Points, in no order, along strands that fork, close into loops and pass close to each other.
In the rows, zero is written as 128.
Two points are linked if the straight distance between their rows is under 74.7. Some points are linked to none.
j955: [156 166 127  95 140 143  73 105 106 124 150 182 120 116 134 125 142  90
 195 117 104]
j903: [158 164 139  88  93 149 144 121 107 116 151 175  87 127  94 110 153 148
  91 143 169]
j861: [139 114  73 144 176 175  57 111 121 120  67 113 148 131 162  93  94  70
 208 138  86]
j19: [161 122 109  85 113 193 106 121  89  94 100 167 161 120 141 102 122  51
 175 139 160]
j614: [138  78 135 124  84 134 209 168 126 110  91 145 154 117 153 100 133 123
 117 162 203]
j490: [125 139  81 163 183 155  59  75 117 123  91  93 140 115 160 120 101 127
 207 136  79]
j149: [152 124 192  81 102 163 148 130 101 126 172 170 116 139 110 135 137 103
  89 121 145]
j649: [114 103 179 109 126 138 127 130 112 136 163 118 138 139 123 153 115  91
  88 102 119]
j52: [144 169 105 150 159  99 135 132 156 148 150 182  90 141 141 112 178 149
 184 119 100]
j884: [125 121 121 133 106  99 185 176 149 133 131 157 112 137 134 120 159 138
 105 136 172]
j842: [121  72  99 171 169 132 130 165 175 154  77  93 144 152 180 103 112  77
 163 127  86]
j95: [120  93 115 145  88 118 185 153 127 110  80 131 153 112 149 110 121 143
 117 168 184]
j995: [124 156 115 135 113 129 115 103 101 104 122 118 133 119 100 135 120 172
 105 141 142]
j797: [156 150 118  93  84 163 135 101 100  95 103 102 118 108  99 100 106 198
  75 167 202]
j686: [131 134 105 130 145 157  69 101 103 104 103 114 150 113 145 119  88 102
 179 129 113]
j109: [141 128 130 115  89 155 142 112  89 102 107 122 133 103 108 118 102 173
  86 164 185]
j589: [110 149 112 187 176  73 110 106 158 143 141  93 119 136 130 161 123 185
 134 121  81]
j305: [127 172  98 145 129  88 137 128 148 132 142 152 102 138 114 128 163 178
 134 123 122]
j111: [127 119 160 116 141  95 157 171 158 169 182 161 103 148 141 131 167  71
 142  90  98]
j624: [132 157 128 111 109 167  81  86  64  92 114 114 139  93  97 154  93 165
 109 144 138]
j798: [131 107 163 116  99 158 129 102  90  99 111  70 150 109 101 136  69 190
  57 170 177]
j580: [131 127 120 139 139 135  97 111 118 112 121 124 154 123 138 123 101 103
 160 118 111]
j322: [142  93 154 110  90 141 202 161 122 124 110 149 137 120 135 107 129 139
  90 157 201]
j975: [ 95  93 168 135 153 107 101 122 141 154 164  68 145 138 123 172 102 108
  97  95  79]
j246: [144 159 166  89 121 136  89  98  97 127 175 160 117 126  93 154 132 124
 122 112  99]
j445: [132 148  62 146 153 156  88 109 113 112  71 146 152 106 160  98 118 109
 219 151 141]
j838: [137 140  78 149 161 149  96 112 130 122  93 139 138 119 173 100 122 101
 212 138 121]
j556: [141 148 141 128 166 126  81 101 130 154 163 142 116 136 146 115 134  99
 177 100  50]
j933: [117 107 191 101 124 120 155 156 146 158 190 143 109 146 115 159 148  80
  87  92 115]
j886: [123  96 146 136 150 111 162 185 175 168 143 119 127 148 163 123 148  67
 139  92 106]
j824: [ 87  88 160 152 155  95 126 142 165 154 147  68 142 134 141 173 110 117
 106 106  88]
j21: [170 163 137  65 128 168  66 103  83 118 148 183 125 114 122 128 137  71
 188 114 103]
j301: [134 115 148 113  94 130 197 158 128 131 120 136 110 134 121 114 142 155
  67 153 192]
j118: [106  33 127 125 138 133 152 182 167 135  66  90 176 146 164 115  92  58
 129 135 107]
j855: [162 138 180  74 100 174 127 123  81 104 158 169 125 127 115 133 127 113
 100 130 156]
j620: [112  98 132 151 101  91 197 184 156 138 115 138 128 125 142 138 153 144
 101 140 174]
j182: [ 80  92 145 173 151  74 139 156 172 156 137  62 136 128 134 179 126 145
 108 115 105]
j174: [108 148 122 183 193  98  97  83 155 154 143  95 118 136 141 160 130 162
 161 116  51]
j939: [134 159  59 154 118 123 134 133 120  94  67 161 138 103 144  92 135 150
 183 161 174]
j181: [144 134  93 157 166 138 101 120 141 136 108 144 122 140 168  89 133  94
 204 121 101]
j350: [123 165 110 123 117 154  75  78  63  87 104  84 144  88  82 155  89 193
 100 156 137]
j346: [124 183  84 118  94 101 139  80 140 127 147 118  80 131  72 122 165 193
  77 135 149]
j37: [106  95 179 119 129 105 171 174 158 159 170 131 115 136 127 163 156  97
  88  99 136]
j265: [122 120 148 132 139 116 119 129 130 129 140 118 144 144 142 131 119 102
 138 106 108]
j318: [118 103 157 136 163  97 155 176 178 171 171 129 105 149 155 143 159  76
 138  91  89]
j876: [112 130 174 114 126 106 148 137 138 149 190 151  98 148 102 167 151 120
  94 102 112]
j881: [118 158 167 105 128 106 126 117 137 147 199 165  89 149  81 162 157 140
 100 103  92]
j943: [141 134 105  98 126 170  80  98  83  97 105 140 163 104 138 122 102  96
 178 137 141]
j680: [150 144 160  87 109 173  80  90  60 103 141 126 150 110 109 153 100 114
 122 130 125]
j94: [116 197  78 116 106 105 107  64 118 117 134 109  98 120  66 128 151 208
  96 138 134]
j431: [106 143 121 176 164  80 134 128 169 143 138 107 108 146 128 153 142 174
 142 117  96]
j218: [102 137 135 154 153  79 147 143 167 159 157 119 111 144 123 162 145 158
 127 109 105]
j340: [134 132 169 105 132 112 155 159 142 157 194 189 100 155 128 137 169  81
 136  92 109]
j191: [113 147 130 146 143 108 102 105 123 123 136 117 134 129 123 153 113 155
 139 124 110]
j697: [122 172 115 108  98 102 153 100 145 137 166 133  78 149  73 130 175 179
  68 135 138]
j399: [138 145 135 124 105 113 171 160 132 129 148 184 107 135 123 110 167 125
 121 121 153]
j189: [108  73 144 135 157 113 142 178 170 163 124  92 139 140 153 138 122  74
 121  94  94]
j640: [135 156  61 149 141 134 108 123 115  96  76 149 143 106 152 103 124 140
 201 150 161]
j300: [126 144 103 172 176 137  73  90 131 135 115 102 131 126 153 125 113 135
 188 126  70]
j730: [127  92  90 158 176 156  75 127 137 123  72  97 156 143 163  94  85  84
 179 137  89]
j194: [158  97 148  94  97 192 140 116  81  91  91 112 176  97 127 112  74 139
 103 174 204]
j172: [113  77 126 135  99 128 178 153 135 120  85 110 179 122 158 114 110 108
 125 149 169]
j520: [121 166  97 122 103 152 103  86  73  83  86  87 139  87  94 129 105 201
 104 163 167]
j236: [148 152 162  86 121 163  67  88  81 111 165 147 135 116 104 157 117 109
 134 115 103]
j781: [124 121 151 122 155 124  67 105 113 133 156  98 142 141 131 150  99 109
 137  97  62]
j568: [ 83  76 160 158 121  86 159 158 169 149 123  70 139 110 133 178 115 144
  82 130 132]
j912: [158 138 151  93  97 138 179 159 116 123 145 199 110 135 121 100 161 116
 106 128 183]
j367: [109  48 124 135 115 126 166 167 149 127  67  97 180 131 172 108  99  77
 136 154 141]
j375: [115 134 135 142 129  78 184 180 176 156 160 163  94 150 115 141 181 134
 108 107 139]
j195: [132 139  77 136 174 173  50  95 106 118  85 107 149 111 156 105  96  99
 208 137  97]
j250: [ 89  80 169 149 114  94 174 166 161 153 133  81 128 118 126 172 130 144
  58 139 154]
j582: [148 137  88 174 168 123 136 134 167 149 117 158 114 143 183  97 160 100
 208 119 100]
j712: [137 135 145 113 113 162  97  93  73  97 123 111 150 105 115 145  93 143
 107 140 139]
j386: [127 143 156 112 104 131 135 120 115 125 164 148 102 140  95 145 134 154
  82 127 139]
j258: [106 113 115 154  90  93 181 155 152 127 101 105 128 126 120 121 143 187
  72 158 172]
j382: [123 156  98 155 106  91 154 143 148 122 121 139 111 134 115 125 150 177
 110 132 146]
j58: [116 115 120 171 154  99 148 148 159 156 131 112 132 141 164 128 144 118
 161 108 112]
j256: [129 161 101 118  85 140 135  87 108 108 109  92 109 105  87 109 120 209
  61 166 183]
j754: [114 119 143 154 147  94 136 144 151 147 153 124 124 139 134 146 132 122
 136 101 105]
j951: [108 132 117 150 106  77 189 162 171 157 150 138  96 140 107 143 169 169
  85 126 151]
j131: [109  64 129 128 149 132 137 173 151 140  94  91 163 148 156 120  98  65
 132 108  95]
j404: [122 128 155 124 107 146 117  99  95 114 134 107 141 118 105 147 101 150
  95 133 138]
j26: [126 102 164 120 173 120  99 145 147 164 167 115 114 157 143 136 119  71
 136  76  45]
j75: [128 131 135 110  86 126 188 144 138 136 145 135 100 141  94 120 148 178
  56 140 180]
j611: [168 150 151  67 113 180  84 115  80 108 146 189 137 117 126 123 134  71
 162 121 126]
j469: [141 148 159  83  88 151 155 121 115 129 181 161  85 144  77 130 144 154
  65 129 160]
j219: [161 148 108  83 113 191  99 115  74  87 100 171 155 102 136 119 119  84
 174 141 160]
j597: [127 164  85 132 112 130 109 104  97  94  97 117 128  98 106 121 121 187
 113 151 157]
j387: [116 149 101 135  81 117 156 104 129 118 110  94 114 119  94 106 131 211
  67 161 175]
j603: [104 106 154 139 136  78 182 182 183 159 168 132 103 134 132 159 168 109
 106 104 133]
j759: [105 150 123 132 105  94 164 136 164 151 159 134  85 151  87 143 163 171
  74 121 133]
j841: [133 155 174  93 123 126 111 115 114 142 197 181 101 142  90 148 148 120
 122 105  92]
j683: [137 184 102 142 146  83 136 127 161 137 158 176  80 143 115 122 184 167
 157 120 103]
j799: [119 144 104 195 188 110 100  91 149 146 132 100 119 134 161 136 129 150
 178 118  58]
j769: [151 116  90 122 172 173  70 121 129 125  90 140 138 146 165  86 112  60
 196 123  83]
j471: [120  93 117 161 165 114 135 154 163 158 115 104 139 148 175 117 126  88
 165 115  90]
j529: [ 99  98 126 164 102  83 188 173 163 141 107 108 135 122 135 143 135 169
  91 156 164]
j40: [143 102 112 136 173 165  76 131 135 131 104 131 129 154 162  99  98  63
 178 109  57]
j395: [125 145  85 160 112 115 142 128 127 106  93 146 141 104 129 109 130 157
 151 145 161]
j945: [160 113 164  91  97 182 139 112  86 105 127 125 134 118 107 121  97 154
  84 151 182]
j814: [113  91 153 122 155 118 121 154 152 156 147  99 131 147 144 138 116  70
 129  82  72]
j783: [166 151 147  81  88 156 167 144 108 116 146 184 101 129 103  98 161 140
  93 138 185]
j565: [165 128 109  98 147 165  83 128 120 115 110 157 141 138 148  91 123  43
 194 113 101]
j864: [114  83 178 105 140 128 135 155 136 152 161 105 137 145 138 146 122  63
 105  88  98]
j500: [156 149 129 115 165 138  76 105 129 142 155 172 117 127 143 118 142  83
 201 100  68]
j99: [110 134 105 140  83 107 179 129 144 136 109  94 115 127 102 116 143 207
  50 167 185]
j480: [162  94 175  85  97 193 146 122  89  95 115 113 159 114 124 125  82 134
  92 160 194]
j163: [103 115 171 126 143 119  86 103 119 141 167  89 153 133 121 165 101 114
  98  93  74]
j785: [132 125 158 123 162 119  90 119 141 164 172 128 116 147 143 127 135  82
 162  83  54]
j20: [157 115 133  90 122 175 109 128 111 104 117 166 149 138 143 102 123  44
 171 118 125]
j396: [121 114 123 142 100 132 141 126 100 102  84 108 160 102 123 117  95 166
 100 161 177]
j927: [125 188  52 139 120 109 113  99 118 102  85 119 120  99 105 111 137 204
 133 147 154]
j726: [ 96 104 162 137 115 105 171 154 142 149 142 110 120 126 114 164 135 155
  63 132 146]
j443: [117 205  61 138 130  90 100  79 134 117 122 106  96 118  79 132 154 210
 116 138 125]
j388: [122 191  58 157 139  89 104  99 135 108 101 114 110 110 103 121 141 207
 145 139 126]
j206: [116  70  90 163 159 143 108 154 157 135  58  92 162 148 171  96  88  80
 170 140  92]
j204: [117 137 105 159 110  98 144 134 134 116 102 125 135 121 127 126 127 166
 116 141 149]
j694: [150 155 103 157 161 113 133 133 156 143 146 184 102 136 161 106 171 113
 203 117 101]
j553: [136 117 175  99 116 139 135 134 107 122 163 143 130 142 128 134 127  86
 105 104 127]
j101: [119  87  96 167 128 108 156 156 159 127  74 116 165 131 174  97 117 107
 177 148 145]
j773: [135 101 133 124 101 167 128 107  79  89  83  99 171  90 128 127  80 144
 109 174 175]
j931: [173 158 160  57 106 186 106 112  71 105 157 181 123 112 111 132 135 101
 129 125 147]
j242: [114 117 143 139 110 115 152 134 127 128 125 120 134 121 117 141 129 162
  89 138 149]

How many points has the smallest loop of links through each point below? Write 0 if it is on no loop.
j265 | 11
j933 | 22
j195 | 9
j939 | 13

A piece is two or more points that can be reached from each other along the links. Count, over all rows, the pieces, the separate loops (a circle has one, a figure eight two, a Y none), the forks (points with three links) and the tips (points with one).
pieces | 5
loops | 8
forks | 11
tips | 5

A fork is a point with three links, a tip a point with one. Leave the first point through the second and follow the links. Name the first fork or tip that comes.
j759; j951 | j712
j649; j553 | j814
j529; j620 | j386
j181; j838 | j204
